The views of a scene show one set of named points, each view turned or mirrored, and shifted as a whole, with a little noise and some points left out.

Scene 1
View 1
Z_668: 0,8,13,1,-13,-10,11,10,19,-1,-1,29,13,11,-8,-5,34,-14,20,-11,-8,-7,-7,22,-6,4,4,8,4,2,18,-11,9,10,6,-5,-5,-1,-9,-2,21,3,-6,-5,-10,-14,-26,9
Z_408: 4,-10,-5,9,-5,-22,27,4,13,-5,-8,11,8,7,15,-14,20,-25,10,-9,-9,8,-2,8,-14,-9,-4,8,1,-4,18,-4,-10,13,24,-9,3,-13,1,2,18,4,4,0,2,1,-35,16
Z_920: -5,11,3,6,-6,-15,8,4,14,3,-6,19,3,2,-5,-5,23,-9,17,-8,-11,-14,-9,13,-11,4,12,18,-2,0,20,-9,7,10,8,-3,-1,-4,-13,-2,11,7,-11,-5,-8,-18,-26,4
Z_840: -3,-5,4,5,-5,-21,25,3,14,-18,-8,13,9,11,-10,2,30,-26,12,-2,0,10,-4,11,-17,-2,-4,7,3,0,-7,1,-3,13,12,1,10,-10,-3,-1,27,1,12,3,-3,-4,-38,7
Z_783: 6,9,12,0,-12,-24,24,9,21,-6,-3,16,14,13,-9,-6,38,-13,18,-10,-13,-13,-10,7,-15,-6,11,11,15,0,7,-19,4,1,8,-2,2,4,-5,-2,21,11,-1,-10,-9,-28,-36,1
Z_414: 0,-14,18,11,-10,2,23,11,5,-12,-1,22,12,15,-2,-6,24,-26,20,-20,-14,2,11,17,-17,3,-12,8,12,-2,14,-1,1,-2,10,-14,-17,-8,-13,-6,16,-5,7,-8,-11,-7,-33,16
Z_758: -9,0,-2,13,7,-22,16,-3,-1,-5,-14,-3,-2,1,8,-1,13,-15,21,-8,-16,-5,4,-1,-23,-6,12,22,0,8,13,-7,-1,2,5,-14,0,-15,-18,-3,2,20,-7,4,-8,-20,-31,3
Z_163: -1,8,9,4,-9,-11,10,10,14,10,-6,24,10,5,2,-7,25,-9,21,-14,-14,-15,-6,16,-9,3,8,17,6,0,23,-13,4,5,5,-9,-5,-1,-11,-3,10,7,-14,-7,-7,-20,-26,7
Z_763: -6,-3,2,21,-1,-1,5,-4,0,-9,9,11,-15,1,-10,-16,10,-8,15,-14,-22,-16,9,10,-22,6,11,24,-10,-5,37,-3,15,2,22,-5,-17,-16,-30,-4,0,-3,4,-14,-12,-14,-23,12
Z_267: -12,-17,1,22,2,-1,15,0,-3,-19,-1,10,-11,3,-14,-6,6,-20,8,-14,-15,-3,11,7,-28,8,-2,25,-3,-12,14,8,3,-2,24,1,-10,-15,-21,-7,4,-14,16,-11,-4,-3,-35,10
Z_54: 0,1,-2,8,-6,-20,14,-2,15,-9,0,14,0,6,-2,-11,25,-17,12,-5,-7,2,-5,14,-13,-3,4,8,-9,0,19,-6,4,19,20,-1,4,-14,-9,2,20,4,5,-1,-4,-5,-28,11
Z_352: 1,-26,16,16,-9,6,31,15,1,-10,-2,22,13,16,5,-11,16,-30,16,-26,-19,2,16,12,-22,3,-19,13,19,-11,16,2,-5,-12,17,-14,-22,-8,-9,-9,9,-12,10,-13,-7,-3,-39,19
Z_895: -21,-8,-3,11,6,-17,17,-2,4,-24,-14,5,-7,2,-22,14,14,-25,7,-1,1,9,-1,7,-27,7,0,21,-3,-4,-18,13,-2,9,9,8,11,-14,-14,-5,14,-6,15,4,1,-3,-38,-3
Z_173: -10,5,-9,15,4,-13,1,-4,3,10,-8,10,-10,-6,14,-13,5,-6,18,-8,-17,-11,-1,11,-12,1,14,26,-16,2,39,-6,3,14,15,-11,-4,-18,-21,0,-3,10,-15,1,-6,-9,-18,11
Z_28: -19,-7,-15,14,9,-20,13,-4,3,-5,-21,6,-10,-5,0,2,1,-20,5,-1,-4,5,-6,6,-21,5,3,28,-11,-7,4,9,-10,15,18,2,11,-18,-9,-2,6,-4,1,6,7,4,-34,3
Z_663: -19,7,-3,14,12,-21,9,-9,-1,-17,-9,-6,-15,-3,-16,8,14,-8,17,-1,-10,-8,1,-1,-27,3,18,27,-9,6,1,0,9,7,3,-2,8,-17,-28,-5,1,14,1,4,-10,-23,-28,-6
Z_793: -18,-5,-11,14,5,-10,7,0,2,3,-16,14,-7,-6,7,-1,-1,-15,11,-7,-8,-1,-2,13,-14,9,3,29,-14,-6,17,8,-5,14,16,-4,1,-17,-13,-2,2,-4,-9,2,3,3,-26,9
Z_222: -1,-4,3,13,-1,-16,19,-3,5,-13,-2,6,0,5,3,-8,23,-19,19,-7,-11,3,7,7,-19,-6,3,9,-3,5,18,-4,3,9,12,-11,-3,-16,-14,-1,14,10,5,2,-10,-10,-28,11
View 2
Z_763: 8,-6,9,19,-4,7,11,8,-7,10,-6,19,-8,-7,14,-10,5,7,14,6,13,-12,5,1,-8,5,20,-23,-22,-11,18,4,6,-14,5,16,-1,-24,13,6,9,8,-7,-19,-5,-19,25,-10
Z_173: 2,-27,1,21,3,2,20,5,4,1,-22,8,-7,-9,21,5,3,-2,3,-5,17,-5,1,-4,3,2,7,-30,-16,6,12,-6,11,-7,23,13,-7,-12,12,0,-3,3,-11,-24,-5,-19,10,-27
Z_783: -36,-1,21,22,11,-5,1,2,-4,12,12,3,2,-5,24,-5,6,-8,7,2,-12,-4,-9,-10,-4,-7,13,-20,-10,1,-9,6,-4,4,29,25,11,7,17,10,15,0,-18,13,8,-16,-5,-6
Z_267: 13,4,8,10,5,0,10,24,-15,15,4,9,0,-12,2,-5,6,9,-4,16,10,-6,4,8,-5,7,13,-18,-10,-8,9,31,12,-11,-4,14,11,-16,16,5,14,7,-18,-19,-2,-6,12,-17
Z_895: -2,3,10,16,27,-3,5,34,-9,16,12,-4,-3,-5,3,-6,2,4,0,12,7,0,0,10,8,-9,-2,-9,6,5,0,29,4,-5,5,8,21,-12,26,6,-2,-6,-28,-10,-10,-19,-18,-23
Z_28: 6,-13,3,16,22,0,17,29,-5,10,-5,-3,0,-9,8,5,1,4,-10,5,16,4,-1,9,12,-3,-2,-21,1,12,3,23,14,-5,8,10,12,-10,21,-1,-7,-5,-26,-23,-9,-11,-17,-33
Z_758: -6,-24,10,26,18,-18,13,11,5,1,-11,-1,-13,-11,17,-1,9,-10,-1,7,7,-9,-6,-2,-2,-3,-3,-17,-10,4,-8,15,12,-5,30,18,3,-2,17,2,-9,7,-16,-4,0,-19,-3,-23
Z_163: -19,-10,13,19,0,-6,10,1,2,3,0,4,1,-5,27,-1,3,-3,6,2,-3,0,-1,-9,-7,-5,12,-28,-9,9,5,-4,0,4,33,15,4,1,12,5,19,3,-13,-5,8,-17,8,-16
Z_408: -16,-2,0,13,9,5,9,13,-11,16,-8,-11,12,-16,4,19,7,-14,-5,-5,3,1,-9,-10,-1,10,0,-18,-5,2,-1,17,6,-7,15,16,4,15,15,3,5,-7,-20,-9,4,-7,-7,-27
Z_222: -8,-4,6,22,10,-4,5,12,-6,11,-8,-3,-4,-14,6,3,10,-10,8,1,5,-8,-6,-8,-6,6,1,-12,-8,-6,0,15,3,-12,15,14,3,0,19,5,-1,1,-15,-4,-1,-19,5,-19
Z_352: 2,14,9,5,-10,-15,4,15,-13,10,5,-4,12,-21,2,6,10,-6,-8,20,-10,-2,0,-5,-22,17,10,-19,-8,-7,4,33,9,-4,10,13,13,11,11,7,35,11,-15,-9,17,3,24,-19
Z_668: -23,3,13,18,1,0,3,3,-3,8,9,-1,7,-4,21,-1,3,-4,15,-1,-7,2,-2,-13,-8,-5,10,-22,-3,5,7,-6,-7,2,25,10,10,1,15,9,22,-3,-16,-2,6,-24,5,-14
Z_793: 4,-12,3,16,11,2,17,20,-3,6,-6,1,0,-6,14,3,1,2,-4,2,15,3,2,4,7,-2,3,-26,-3,12,10,10,12,-3,15,8,5,-11,16,0,1,-2,-21,-26,-4,-14,-5,-31
Z_54: -16,1,5,18,12,11,6,11,-10,17,-2,-4,5,-8,10,6,4,-6,9,-6,5,0,-5,-9,2,3,6,-16,-4,0,6,6,-2,-9,12,13,4,1,18,6,3,-7,-18,-9,-4,-20,-4,-19
Z_663: 2,-18,15,28,26,-10,8,23,1,7,-2,10,-21,-4,14,-17,6,3,8,12,13,-12,0,10,6,-11,2,-11,-9,-2,-4,17,9,-9,14,17,9,-24,23,3,-16,4,-19,-4,-14,-28,-6,-15
Z_920: -17,-10,13,21,6,1,9,5,0,6,2,6,-2,-4,24,-4,3,0,8,-1,2,-1,0,-6,-1,-7,11,-26,-9,7,7,-4,1,1,24,16,5,-7,14,5,10,-1,-15,-8,0,-20,1,-16
Z_414: -5,12,11,11,-6,-12,2,13,-10,9,7,-4,7,-16,5,3,8,-6,6,14,-8,-2,0,-7,-19,10,7,-15,-4,-7,6,21,1,-6,15,8,12,7,14,9,29,6,-15,-5,12,-11,19,-16
View 3
Z_663: 10,24,20,7,-8,3,-15,0,-21,-5,-4,20,5,-6,20,-5,0,-10,-7,11,-24,-14,10,19,17,-17,-21,11,-42,-15,23,-9,-3,-17,4,14,-2,2,23,5,-14,-1,-10,-2,0,25,-2,29
Z_840: 0,16,21,20,-10,-1,-6,-1,-4,24,-1,11,-13,-10,0,-7,16,-8,3,3,6,15,3,30,27,-11,-15,4,-11,-10,21,-6,-8,-9,-8,15,-2,-3,31,4,-14,21,-18,3,-4,9,0,12
Z_783: -6,4,4,12,-12,-3,-5,7,-10,30,10,23,3,9,11,-9,23,3,-9,-10,2,7,16,16,31,-20,-8,6,-21,0,6,-5,0,9,-7,4,-5,-11,17,-5,-18,13,-27,2,-2,18,6,7
Z_28: 1,20,31,16,-9,14,-10,0,-16,-3,-18,14,-16,-4,11,-4,-4,-21,-7,18,-9,16,-5,26,7,3,-5,19,-33,-26,27,-2,2,-18,-3,12,8,-1,40,6,-7,10,-14,12,-2,7,-3,21
Z_163: 0,3,8,3,-2,-2,-5,13,-10,19,12,18,0,13,16,-7,10,1,-10,-7,-3,11,9,3,19,-7,-1,12,-29,-7,6,-1,15,6,-17,6,6,-9,17,-3,-5,2,-13,11,2,12,14,9
Z_408: -7,14,24,21,-5,6,-4,4,-5,24,-2,16,-15,-3,1,-7,13,-18,-9,11,8,30,-8,20,29,-7,-1,23,-11,-17,15,-1,6,1,-2,9,-1,-8,26,4,-16,11,-11,23,3,7,10,3
Z_173: 7,14,24,-1,2,8,-9,9,-15,-3,2,17,-2,7,25,-8,-8,-13,-22,7,-18,9,-4,0,11,2,2,29,-39,-15,13,2,16,4,-7,11,8,-6,20,5,-7,-12,2,25,8,16,18,14
Z_267: 18,16,20,24,-7,10,-5,4,-10,12,4,4,-10,10,6,0,-12,-32,-12,21,3,4,1,19,13,-24,0,9,-33,-23,20,6,0,-17,-13,17,-3,-1,22,1,-20,-5,-1,-1,-2,-10,-3,21
Z_54: 5,16,25,12,-7,3,-7,4,-2,17,0,10,-9,-5,12,-10,6,-12,-16,0,0,13,-2,19,21,-8,-7,16,-16,-7,15,2,-5,6,-8,18,-4,-7,25,5,-17,8,-9,17,3,14,10,10
Z_222: 5,19,20,15,-1,1,-7,2,-8,17,8,14,-3,-5,6,-7,8,-15,-8,10,-3,9,-2,15,30,-15,-10,18,-20,-13,17,-4,5,-4,-1,14,-4,-5,16,5,-16,0,0,13,4,15,11,12
Z_793: 6,16,27,7,-2,10,-7,6,-13,-2,-7,11,-14,4,15,-3,-9,-18,-10,12,-10,17,-5,14,6,5,0,20,-34,-24,22,1,11,-12,-12,13,13,-2,35,4,-2,2,-5,15,1,4,4,20
Z_763: 23,14,19,12,-3,10,-6,8,-10,8,12,8,2,13,20,-4,-15,-25,-27,11,-7,-5,3,4,12,-23,3,17,-38,-13,12,8,6,0,-11,17,-5,-5,9,1,-19,-18,8,8,5,2,11,18
Z_920: 5,8,14,2,-5,1,-7,9,-11,12,6,16,0,7,19,-7,5,-1,-14,-6,-6,5,8,9,14,-7,-2,11,-33,-7,10,0,6,6,-13,10,4,-8,22,-1,-10,4,-14,9,2,14,11,13
Z_895: 7,21,26,19,-12,5,-8,-4,-10,7,-11,8,-13,-9,7,-3,3,-15,2,11,-4,4,5,34,14,-10,-16,2,-26,-18,27,-5,-12,-22,-8,17,2,2,37,6,-12,17,-16,-3,-7,7,-10,26
View 4
Z_663: -6,-7,-19,8,-1,-15,1,-6,8,-20,-9,-1,-2,24,4,-1,-20,6,-6,9,-4,-12,0,11,-21,8,-8,5,10,-2,24,15,-4,-2,3,-17,17,-9,0,-24,16,14,13,7,-9,-27,-25,1
Z_763: 14,-5,4,11,-6,-15,3,5,10,2,1,-14,-12,10,1,4,-18,-1,-11,16,-5,1,1,6,-6,-4,3,14,21,12,6,13,15,4,12,-12,9,-1,-2,-32,1,27,-5,2,-8,-1,-6,-14
Z_54: -3,-4,-5,10,-15,-4,5,6,13,-12,-11,-15,6,4,-5,11,2,4,-11,9,19,-2,3,4,-13,5,-11,5,8,21,17,6,2,-7,16,-8,-8,0,-5,-14,-9,4,1,7,-21,-22,-3,-10
Z_793: 9,14,0,11,6,-13,12,-12,13,-13,-5,-15,10,19,1,5,-16,16,-8,9,11,-3,-4,13,2,-2,1,0,4,14,24,13,5,-4,0,-14,-4,-5,-12,-17,-18,13,10,9,-8,-14,-10,-2
Z_163: 8,-12,-21,1,-9,-4,-5,1,13,16,-9,-20,5,2,8,16,1,15,-15,13,8,3,14,4,-4,-9,-4,11,8,23,12,7,10,2,1,-30,-4,-9,-11,-11,-6,1,8,0,-16,-17,-4,-10
Z_267: 0,9,9,11,8,-22,-2,-8,9,-14,5,-17,-1,15,-2,10,-13,-8,-9,-2,0,1,-10,1,-14,11,1,13,19,11,17,7,12,5,9,-6,14,0,-9,-14,-2,22,4,7,-10,8,1,-13
Z_840: -17,-1,-12,7,-7,-5,-4,0,12,-20,-14,-15,15,8,-6,19,9,1,-13,-6,21,-3,0,-5,-25,18,-13,5,3,17,27,1,0,-7,10,-10,0,-3,-9,5,-2,-6,13,9,-23,-19,-4,-10
Z_28: -7,17,-2,13,8,-15,12,-17,11,-25,-3,-10,14,24,2,3,-15,12,-5,2,15,-10,-10,14,-9,10,-8,-2,4,11,29,12,-3,-5,3,-7,-2,-4,-13,-8,-15,11,14,15,-13,-18,-10,1
Z_173: 20,-4,-6,8,-7,-6,15,-2,9,4,-6,-9,4,15,4,-1,-20,22,-12,29,7,-6,3,18,11,-18,2,5,7,18,9,17,8,4,-3,-21,-5,-4,-8,-33,-12,17,2,8,-7,-26,-15,1
Z_758: -5,-12,-15,3,-6,-8,-1,-4,1,-6,-9,-3,13,21,1,5,-11,17,-17,16,9,-13,-2,10,-8,-2,-6,11,4,16,15,9,2,11,-10,-24,10,-4,-6,-10,7,5,13,11,-10,-33,-16,3
Z_408: -12,1,4,9,-13,-4,5,0,6,-10,-6,-15,20,6,-7,13,4,9,-17,6,28,-5,-8,4,-8,4,-11,11,6,32,14,1,6,4,7,-9,-10,4,-12,3,-14,2,4,13,-21,-21,6,-6
Z_783: -15,-20,-30,3,-16,-4,-15,1,9,12,-9,-18,8,-1,10,19,11,8,-16,6,11,-2,15,2,-26,2,-17,15,13,22,13,2,4,2,11,-27,0,-9,-11,0,7,-6,8,0,-28,-25,-1,-11
Z_668: 4,-12,-20,2,-13,1,-7,8,18,7,-16,-24,4,-3,2,22,10,7,-15,7,12,8,17,-3,-11,-1,-5,7,7,22,16,4,10,-5,10,-24,-5,-8,-8,-10,-6,-5,7,-5,-20,-17,-5,-17
Z_222: -2,-8,-2,6,-11,-4,2,7,10,-12,-10,-12,5,9,-6,11,-2,2,-17,11,13,-3,-1,1,-12,5,-6,10,7,19,15,6,5,2,7,-11,3,0,-2,-14,1,7,5,7,-15,-21,-8,-8
Z_352: -1,2,13,0,3,-14,-11,-2,5,2,3,-28,14,6,-7,26,5,-5,-22,-6,11,7,-10,-12,-8,6,6,24,13,30,8,-5,26,18,-5,-17,15,4,-14,8,-4,7,8,5,-11,14,15,-17
Z_414: 2,-5,3,-2,-3,-8,-9,5,11,-1,-7,-26,10,3,-9,24,7,-5,-21,-2,10,8,-1,-13,-10,7,4,18,9,26,12,-2,20,11,0,-20,12,1,-8,0,1,2,9,2,-12,4,4,-17
View 5
Z_222: 6,-7,18,-8,5,-5,-5,6,-8,10,10,5,-5,0,-12,14,-7,13,9,15,-3,-4,29,0,6,16,7,-2,-3,-3,-11,14,-1,-12,-9,4,-1,19,7,-9,15,1,8,-9,4,-4,-7,1
Z_28: 4,-2,12,-13,19,-7,5,3,6,7,-4,6,4,23,-11,8,-16,22,18,14,-7,4,27,-17,15,10,15,9,-2,-10,-6,-11,-2,-13,4,1,-17,20,13,-1,-8,0,28,-6,0,-31,-6,2
Z_758: 5,-7,19,-3,16,-9,2,-4,6,8,16,0,-8,8,-21,7,-5,21,2,30,3,-10,24,-9,8,12,4,4,-2,4,-16,11,11,-12,6,-3,-2,16,6,-3,20,7,7,-6,-11,-14,-2,-2
Z_352: -4,9,-13,-19,-6,8,-23,4,-15,9,9,-1,13,10,-1,-5,-21,0,4,4,-4,0,33,-8,-13,27,5,-5,-9,-19,2,18,3,-27,-4,21,6,19,28,-28,23,10,-5,-17,3,-4,-21,8
Z_663: 2,-8,24,2,23,-2,7,-4,4,12,27,14,-11,8,-20,17,0,11,9,21,1,-8,24,-2,1,8,25,9,-7,10,-4,3,3,-10,5,-6,-11,12,1,6,8,-9,26,-13,-5,-32,2,-6
Z_408: 6,-6,11,-16,2,-13,-4,10,-9,6,-12,3,1,5,-11,5,-12,25,14,12,-6,-1,32,-10,19,20,-3,-5,1,-13,-17,4,-2,-7,-10,10,-2,23,21,-18,13,9,5,-8,8,-4,-14,5
Z_668: -22,-15,15,-7,10,6,0,6,-15,9,6,0,0,-12,-8,21,-22,2,-7,19,5,-2,34,3,17,18,3,5,12,0,0,11,0,0,-11,11,0,18,25,-22,29,-4,0,-16,14,-7,-3,-5
Z_895: -2,-5,7,-8,21,-1,7,1,-8,12,3,18,2,14,-19,9,-17,11,23,2,-8,5,29,-14,4,9,27,9,-11,2,-10,-4,1,-6,-5,2,-11,21,15,-1,-1,-12,22,-17,12,-35,-2,1
Z_173: 3,-9,28,-8,11,-2,-2,5,13,6,16,-10,-3,6,4,25,-6,17,-8,38,1,-8,25,0,21,16,-1,6,16,-10,7,0,-7,-16,5,2,-14,13,3,-9,9,8,23,2,-15,-8,-7,-5
Z_54: -2,-12,21,-10,6,-6,0,11,-11,9,-1,8,-3,-4,-8,20,-11,14,9,12,-4,-1,32,-1,18,16,6,0,4,-7,-5,4,-8,-1,-14,7,-7,20,16,-14,11,-4,14,-10,12,-8,-8,-2
Z_840: -6,-10,10,-10,11,-4,3,5,-18,12,-7,16,1,2,-21,8,-19,13,20,1,-6,4,33,-10,10,13,14,2,-7,1,-18,6,4,0,-13,7,-1,25,22,-11,13,-8,5,-17,21,-17,-3,4
Z_920: -17,-11,20,-5,14,0,3,4,-5,9,11,0,-2,-5,-9,21,-14,10,-7,27,2,-7,31,2,16,15,6,6,12,-1,4,4,-1,-2,-3,4,-7,12,20,-18,23,0,11,-14,1,-16,-5,-6
Z_783: -22,-11,16,-5,10,-6,3,2,-19,8,7,9,-8,-11,-26,11,-8,14,0,22,5,-14,33,1,11,19,6,-3,4,7,-7,11,6,7,-9,5,5,10,33,-26,40,-3,-5,-25,9,-16,-8,-4
Z_267: 1,8,2,-14,4,7,-11,8,-6,9,19,10,5,15,-2,10,-8,1,13,3,-9,0,29,-4,-9,20,22,1,-10,-16,12,3,-9,-25,-2,10,-9,12,16,-14,1,-1,22,-15,0,-24,-15,1
Z_763: 0,1,19,-9,1,7,-11,10,0,8,30,2,-3,1,6,25,2,0,-2,21,-4,-9,28,10,-1,23,12,0,3,-13,21,7,-16,-22,-1,8,-9,7,7,-15,10,0,23,-11,-10,-12,-14,-5
Z_414: -7,0,-1,-12,-2,9,-14,4,-16,12,12,1,6,1,-4,5,-21,-1,1,4,-2,1,32,-3,-7,22,7,0,-4,-10,-1,19,4,-20,-9,17,5,21,23,-22,25,3,-4,-15,10,-3,-14,6
Z_163: -20,-10,16,-6,11,2,-1,2,-5,8,9,-7,0,-6,-8,18,-18,10,-13,30,6,-8,31,0,16,19,-1,5,14,-2,3,9,3,-4,-2,8,-2,14,23,-22,30,5,2,-13,0,-9,-6,-5
View 6
Z_54: 11,-11,12,-1,22,14,-1,-6,-14,-20,-6,-4,7,-19,25,0,9,9,10,-9,-19,5,-11,3,-8,-10,-2,-14,8,-10,1,20,6,-16,-6,26,5,-4,-1,-9,-11,-10,6,5,14,-26,-21,12
Z_267: 16,-16,7,-15,-2,6,-9,13,1,-19,-7,-5,15,3,3,-2,1,-11,11,5,-11,15,-12,-6,-8,9,-2,-18,18,-10,3,31,-3,3,-8,33,12,-2,-15,-5,-16,5,-3,13,15,-35,-28,18
Z_28: 8,-19,12,-12,10,12,-4,5,-19,-26,-17,-22,17,-10,8,8,-3,-20,11,-5,-24,6,-25,-6,3,5,2,-11,21,-16,2,26,14,-16,2,39,-1,-16,14,-18,-20,-2,-11,2,8,-33,-15,13
Z_763: 5,-11,11,-8,0,4,-9,7,5,-22,16,1,22,4,18,-4,4,-1,10,-6,-2,14,-7,13,-24,14,12,-17,10,-7,-3,23,-14,-6,-8,26,15,-5,-6,4,-19,3,5,7,15,-35,-31,13
Z_920: 8,-4,15,-5,6,4,4,2,-16,-11,12,4,9,-12,27,2,7,5,21,-13,-8,2,-11,9,-19,-8,3,-10,4,-12,-3,20,4,-17,3,25,8,-6,14,-13,-10,-2,10,7,14,-27,-12,7
Z_408: 15,-15,-2,-12,25,26,-3,-9,-19,-17,-11,-6,12,-13,24,-7,6,-2,15,-5,-19,3,-14,-8,1,-18,2,-17,11,-8,3,15,13,-10,-13,30,-3,3,-7,-19,-16,-15,4,0,7,-18,-14,11
Z_758: 13,-6,-5,-10,0,15,9,5,-22,-12,7,-10,20,-6,34,10,-8,-3,14,-10,-7,-7,-18,7,-2,-7,10,-7,21,-5,-8,15,-6,-12,-3,33,-2,-17,13,-6,-9,-5,-6,8,-6,-26,-4,4
Z_163: 13,1,6,-10,4,7,5,3,-17,-3,16,10,8,-13,31,-3,10,4,29,-12,-5,-1,-11,7,-19,-13,5,-8,2,-12,-2,17,5,-15,2,23,9,-1,12,-16,-9,-2,17,3,12,-19,-7,5
Z_793: 6,-14,11,-16,3,11,-8,8,-11,-23,-4,-16,18,-12,12,1,4,-21,16,-7,-19,4,-20,2,-7,11,7,-13,14,-14,2,25,9,-18,4,35,5,-10,17,-15,-26,1,-1,-7,6,-28,-17,8
Z_222: 15,-9,0,-5,12,17,2,0,-11,-17,-4,-5,12,-12,29,2,2,7,9,-7,-13,0,-13,5,-3,-7,1,-13,17,-3,-3,18,-6,-8,-11,29,3,-8,-5,0,-11,-8,2,7,4,-25,-18,9
Z_783: 19,-3,6,-2,13,5,14,-3,-27,2,10,12,2,-10,32,5,5,19,24,-9,-3,1,-8,0,-12,-32,-4,-7,6,-11,-3,15,5,-9,-2,21,7,-2,2,-19,7,-11,10,23,15,-26,-4,14
Z_663: 10,-11,11,-1,-1,1,7,9,-17,-20,-5,-17,14,-8,19,21,-9,0,6,-9,-14,1,-19,10,-4,4,1,-4,27,-8,-8,25,-8,-11,2,34,4,-29,14,1,-6,1,-14,16,2,-43,-15,12
Z_352: 30,-5,-14,-29,-3,20,-4,14,0,0,-3,11,10,-2,13,-15,6,-8,26,10,-6,6,-9,-14,-2,-7,-6,-19,11,-8,8,25,-1,13,-18,29,10,15,-29,-12,-13,1,12,6,7,-14,-19,11
Z_840: 23,-9,9,-3,18,14,5,0,-22,-9,-22,-5,-4,-22,16,6,3,9,15,-4,-24,1,-16,-10,6,-19,-15,-7,16,-10,4,25,13,-7,-5,31,1,-5,-5,-15,-2,-11,2,13,10,-28,-15,15
Z_414: 28,0,-6,-19,2,16,0,11,-2,-1,-2,10,2,-13,20,-9,9,4,23,3,-10,2,-8,-6,-5,-8,-9,-15,9,-7,5,25,-4,6,-14,26,11,8,-20,-7,-9,-1,15,7,8,-18,-20,8
Z_895: 18,-15,15,-5,5,4,3,8,-19,-18,-24,-16,2,-15,5,15,-4,-6,10,-3,-25,5,-20,-8,6,-2,-14,-6,25,-14,3,33,8,-9,1,36,5,-18,4,-12,-4,-2,-13,16,11,-41,-17,18
Z_668: 17,3,12,-4,10,6,6,3,-13,-4,5,11,-3,-22,27,-2,14,16,25,-10,-12,-1,-8,4,-17,-15,-6,-8,0,-12,2,22,5,-13,1,22,12,1,4,-13,-5,-5,21,5,15,-20,-13,6

Which points are out of place in each view (at most two, in the order of its rows)? Write none if all are in place.
view 1 | Z_758, Z_895
view 2 | Z_763, Z_793
view 3 | none
view 4 | Z_173, Z_222
view 5 | none
view 6 | Z_663
